Each row is a point on a landscape with many valleys, with its height.
From any point a ball rolls to the lowest of the 2 points nearest to it. It stops when none of these is lower. Distance is the straight distance between rows; heights are no part of it.
somam (h 1.24): [ 19  20   1  18 -26   0  10  11   6  -5  -9  -4 -24 -11   3 -13  -3  -1
   3   2]
Kefam (h 5.58): [ 24   5  33   9 -38  -4 -23  27  17  16  10  28  12  -1  -6   7  -3   1
  -7  -6]
Kabas (h 6.98): [ 22  27  -4  12 -27   5 -19  -5  25  16  15  29 -17  16  16  14  -4   1
  -6 -19]
fab (h 2.38): [  5  22 -17  13   4 -13  10 -26  -6 -14   4  -6  -6 -18  -5 -34  26  -3
  -9   3]
Ref (h 5.91): [  7  -5  16   2 -25   5 -14   3  17  15  -2  30  39   5  -3  21  -8  17
 -12  -4]
Kipo (h 5.16): [ 11   0  31 -23  -8  25  26  35   1  27 -10  -4  -9   8 -14   0  -5 -19
  19   5]
gak (h 1.27): [ -5  33 -12 -18 -22 -10 -10 -27   1  -8   6  35 -40  12   3  12 -43 -18
  15  -4]
bosov (h 4.96): [ 14   5  28   5   5  16  23  26   2  22  -8 -17  -6  -5  -8 -28  11 -13
  -1  -9]
zovi (h 3.39): [-18 -20  13 -12   1  19   4  -3  -4  -9  22  -2  15  16  -6  18 -21 -16
 -10  -3]
bib (h 5.03): [ 10  21  -9   0 -28 -35   3  30   4   0 -11 -34  12 -28 -17  -9  42  17
  -2   7]
busa (h 4.42): [  7  -5 -18 -16 -18 -23  29  -2  11  -7  38  -8  30  -7 -17 -28   5   7
   5   8]
forik (h 5.72): [  4 -34  11  15  10   8  -8  25  -7  35 -12 -44  -4 -22  17   9  42   7
  16  -9]
Pasi (h 5.44): [ 12 -10   8  -8   8  11   9  41  15  26 -28  -9 -23  14   2  12  -1  -1
  14  11]
Kiloz (h 4.41): [  3   2 -42  -3 -18 -16  15 -10  -7 -31  10 -22  18  18  -8 -40  -5  -8
 -15   8]
gavez (h 3.28): [ -4  -7 -12  15 -12  -2  -3  -6  15  -4   6  -4  20  22   9 -22  -3  -4
   1   1]
mugi (h 6.53): [ 17  33  -2   5  18  14  -5 -21  14  13 -36  28 -39  13   8   9 -21   5
   3   5]
pevab (h 6.63): [-26 -15  32  14  33  12 -19 -19 -25 -19  -5   2   9 -18   4  23   2 -15
 -14 -13]
fid (h 4.21): [  9  15 -24 -20   1 -12  28 -24  15   1  30  31   0  15 -14 -34 -25  -6
   6   7]
pufeg (h 4.06): [  2  12   0  17   1 -20  -5 -24   5  -9  13  23 -22 -27   2   1   0   2
   5 -15]
kof (h 2.44): [-25 -20  -5 -18  11  12  15 -15 -19 -28   5   0  -4   6  -7   3 -20   1
  12   6]
seke (h 1.92): [ 14  30 -37   7 -12 -12   2 -31  -9 -20   7  -4 -27  -6  -3 -26  -5   0
   8  -5]
Poz (h 2.66): [ -3   0  14  11 -10  20  -5  11   5  -8  -6 -12   8  12   7   7  -5 -14
 -19  -5]
tam (h 4.77): [ 24  20  36   3   0  16  19  22   7  17  -7  30  -8 -12 -14 -12   6  -1
  -7  -1]
Miven (h 5.42): [ -2  27   7 -20  29  22  24 -12  10  29 -10  38  -3  28  -2   0 -23  -6
   6  27]
noka (h 4.82): [  4  13 -10  -2 -31 -22  15   5   9   5  13  -4  20 -29 -22 -12  16  31
   7  15]
febi (h 3.03): [  4   1  18  -2  18  28  -2   3  21  27 -18  28   2  16  -7  17   3  18
  12   9]
Kibe (h 2.14): [ -7 -28  -1 -40 -17 -13  21  13   5   0 -14 -36  -8 -22 -20   8   4  13
  15  22]
ninug (h 6.97): [-25 -23   6  12  18 -10 -15  -8  -8 -26   8 -18  17 -20   7   5  12 -21
  -3  -7]
Zud (h 6.33): [-21 -23  30  17  54  16 -17  -2 -11   9  -6 -11   8 -13   4  27  29  -7
  -4 -14]
lizi (h 1.26): [ -7   4   2  -6  31  20  21 -11   4  18   7   4   3  37 -10 -18   9  -8
   1  -4]
mav (h 4.60): [  1 -13 -28  -5 -38  -2 -19   3 -10 -46  23  -9  -2  13  -2 -17 -36  -5
  -8  -3]
Muled (h 4.50): [  8  13  -5  -8  -1  -3  30  13 -24 -33   4 -17   6 -11 -14 -24  -3 -18
 -20   0]
nuve (h 0.70): [-12 -35  17  -7  22  25  10   7 -11  37  10 -27  -1  20  -2   8  20  -4
  16 -10]
Batoz (h 1.32): [ 15  14 -60 -12 -25 -24   3 -24 -12 -30   2   2 -41  23   7 -28  -9 -15
   4  -7]
vig (h 0.84): [ 26   9  -7   9 -26 -17  23  13  25  15 -17  -3  -8  14  10 -32  -1   0
  21  11]
Fodef (h 5.66): [ -3 -16  35  19 -17 -18 -19  -1  11  -2  27  10  31  -8  13 -13  -2   7
   2  -6]
nobi (h 5.99): [  6  -5  35  21 -12 -39 -39  -5   2  -6  13  23  31 -25  16  11  -6 -13
 -18 -15]
goba (h 4.92): [ -5  30 -19 -14  11   3   9 -35  13  17   8  45  -2  26   0   0 -26  -4
   5   8]
pibi (h 0.23): [ 15  22  -1  -3   1   6  35   4   8  10  -2  15  -6  26  -1 -30   1 -13
   4  18]
Tatud (h 5.43): [ 19  -7   9  10  25  11  -4  45  -1  11 -32 -28 -13 -19   8   7  26   9
   0 -14]
gere (h 1.56): [  0 -34  13 -27  15  12  12   6  -8  41  -6 -32 -28  13  -1  22   0  -4
  34  11]
sesal (h 3.00): [-12  -1  -8  18  21   1  18 -17   4  -2  15  -6  23  -3 -19 -38  31   7
  -4   5]
Vopib (h 2.68): [-21 -22  28   1  14  -3 -24   7 -21  20  14 -14  41  11   4  19   5 -24
 -17 -26]
gefe (h 4.08): [-14  -6  -7 -11   5 -14  18   7 -26 -25  29 -30  28 -20 -26 -21  17 -23
 -23  -2]
bova (h 3.34): [ -8 -18   2 -13   6  16  -2  -4  13  15  -2  18  16  33   7  18 -16  15
  15  22]
vagev (h 2.09): [ 11 -30  20 -28  28  13 -10  16  -3  74 -12 -14 -25  23   9  35   6  17
  29   7]
vimid (h 6.57): [  7 -22  -1  44  -2 -16 -60  16  12 -12  -4  10  15  -5  36  15  -5  10
 -22  -2]
kuben (h 2.92): [-13   0 -17  30  22   7 -24 -38  14 -18 -17   5 -15   5  21 -12   7  13
   2   5]
rovis (h 6.84): [ 21   6   3  36 -10  -3 -32   7  23  -5   4  29   3   2  22  16  -8  11
 -16 -20]
gib (h 5.20): [ 16  -1  -4  15   4 -21  -6  53   0   4 -17 -37   2 -38  -5  10  40  10
  -4   1]
zabif (h 0.66): [  3  21 -48 -23 -26 -17 -21 -22  -7 -19  -3  15 -58   1   7  -3 -25 -18
  24  -7]
kig (h 3.87): [  4  -5 -16  -3 -18  -6  25  12  19  -9   6 -27  14  39  -3 -34   8   1
  -2  12]
Koten (h 5.80): [ -9  -7  -7 -13  11   9  17  26  -2  -3 -28 -36 -20   5   1  -7   5 -10
   2   9]
kup (h 6.29): [-13  -9   7  -4 -17 -12  -3 -12 -24 -39  26  11  -7 -28 -16  15 -31  -2
  -7 -12]
Puzir (h 3.75): [-22 -23 -10  -6   3 -32  16 -20   2  -3  17 -15  33  -5 -11 -31  22  15
   0   3]
vesu (h 5.47): [ -5  -1 -36 -29 -20 -14  17 -15 -34 -42   7   7 -14  -9 -22 -29 -13  -2
  13   1]
davo (h 4.14): [-14  -4 -17  14 -15  -5 -33  -1  -6 -43   7 -14   2  24  12  -3 -16 -15
 -27   0]
gavo (h 6.36): [ 20  13  -8   1   6  44  -3  -8  13  37 -33  42  39  -5  10  41  19  22
 -22  -4]
sevez (h 6.35): [ 18  31   4  10  26  23   5  22   5   0 -35  15 -41   0  11  13  -5   8
  -8   9]
sor (h 1.79): [-28 -35  20  12  31  11  -4  -4 -14  17  20 -37  23  15  -7   2  12 -17
  -2 -16]
fov (h 4.59): [ 20  14  43  16 -14  -2   6  11   1  10   8  21  -7 -45 -14  -1   2  15
   7   3]
fude (h 5.90): [-12   6 -15 -17 -29 -22  17  -8 -33 -48  14   0   5 -30 -22   1 -15  -2
  -8   8]
Gupa (h 2.74): [-10  -5  -5 -38 -11  -8  31  -1 -15  -9  -9 -47  15 -40 -29   3  29  14
  11   7]
Vup (h 6.34): [ -2  -9  13  -4  -7  19  -6  -7   6   0  -8  12  17 -10  -2  55 -16  22
 -13  -3]
leduf (h 6.31): [ -5 -27  20  32  17  -7 -37  20  -1 -10   3  -8  20   1  32  19  13 -13
 -16   4]
lize (h 1.86): [ -5  16 -22 -16   1   7 -25 -34  -6  -9  -8  33 -49  -4   9  34 -29   8
  12 -16]
vug (h 4.95): [ -6  24 -59 -24 -16 -32  20  -7 -17 -32  25  -9   4  -3 -29 -25   3  -1
  -5   0]
lur (h 4.39): [ 14  30  15  18 -14 -14  -4   0 -10  -3  17  15  -9 -52  -6 -10   5  -9
   6 -22]
niki (h 6.73): [ 19  36  -4  -1  -8  10  -3  -7   6  18 -18  27 -12  28  13  22  -9   6
 -16  -2]
timul (h 2.52): [ -4 -24   8 -27  24  18 -14   1  19  65 -19   7   6  27  12  33  -5  21
  15  11]
dus (h 3.49): [ -9   0  -7  -2   3 -16  11 -24   1  -7  22  23  -9  -7  -8 -18 -13  15
  16   7]
lufas (h 1.62): [ 15  -4   2  -9 -22 -20  16  17   6  -7 -25 -15 -15 -22  -3  -2   5  20
  12  17]
kalom (h 3.45): [-18   1 -15 -27  16  -9  37  -2 -29 -17  15 -17  13 -30 -31  -8  23  -3
   0   8]
dof (h 2.27): [ -6   8  12  20  22  24   9 -18   4  26  -3  29  12  20   7  -5  21   1
  -2   5]
rizuk (h 6.01): [-11   4   0 -19  23  37   3 -15   0  30 -29  24  25  14   9  45   6   8
 -17   2]
sanab (h 2.39): [-16   5 -32   3   7   3 -24 -33   1 -24  -6  11 -37  12  24  11 -25  10
   3   3]
buki (h 3.77): [ -8  10  -4  29  -2 -11 -22  -9 -20 -41  -8 -22   6  -6  14 -19  -3  -8
 -21 -12]
pado (h 3.36): [  1  13 -24  39  17  -1 -19  -2  -6 -29 -13 -16 -22  14  17  -6   7   8
 -12   0]
pak (h 5.34): [ 19  16  13  22 -38 -20 -26  10   5   0  28  14  12  -9  10 -20  -4  -6
  -8 -18]
fir (h 6.00): [ -8 -28  25  21  29  -4 -31  18  -1  17  -1 -36  14 -20   9   8  26  -2
  -1  -1]
fip (h 1.10): [-29 -39   5 -28  10  -3  19 -14  -4   6  21 -14   4   5 -10  -1 -11   8
  32  10]
Rokam (h 2.13): [  0 -16  27  -4  -6  18 -26  34   3   8   4 -20  33  16   8  17   6 -13
 -16 -16]
fiki (h 5.74): [ -3  21  12 -21  40  33  13  -7   0  41 -33  29   2   9  -1  40 -10 -13
   4  21]
Zonu (h 6.11): [  0  12  -5  10  14  16   1  28  -5 -27 -46 -14 -33   1   9  -3  -1  -5
 -11  -4]
Rab (h 2.43): [-31 -38  18  -2   9   7   0 -10  15  10   4  -3  19   8  15  11  -3  15
  20   8]
fuzo (h 5.04): [ 14   8  -9   8 -40 -13 -11   3   8 -17  31   6 -11   8   1  -6 -28 -14
  -3 -16]

Two balls start at each pair of points below. Name the first point that both come to, or write none.
fude, gefe => none
Ref, nobi => pak
kalom, noka => none
vimid, Vup => zabif
pevab, Fodef => zabif

Call two points neighbours if one is among the 2 nearest of the other. Go from one point of each pair to the other, from neighbour to neighbour, staying as low as possible. Name the highest point that can't be avoided.
zabif, fip => gavo
fip, pibi => bova
Rokam, nuve => Vopib
dus, zabif => Vup
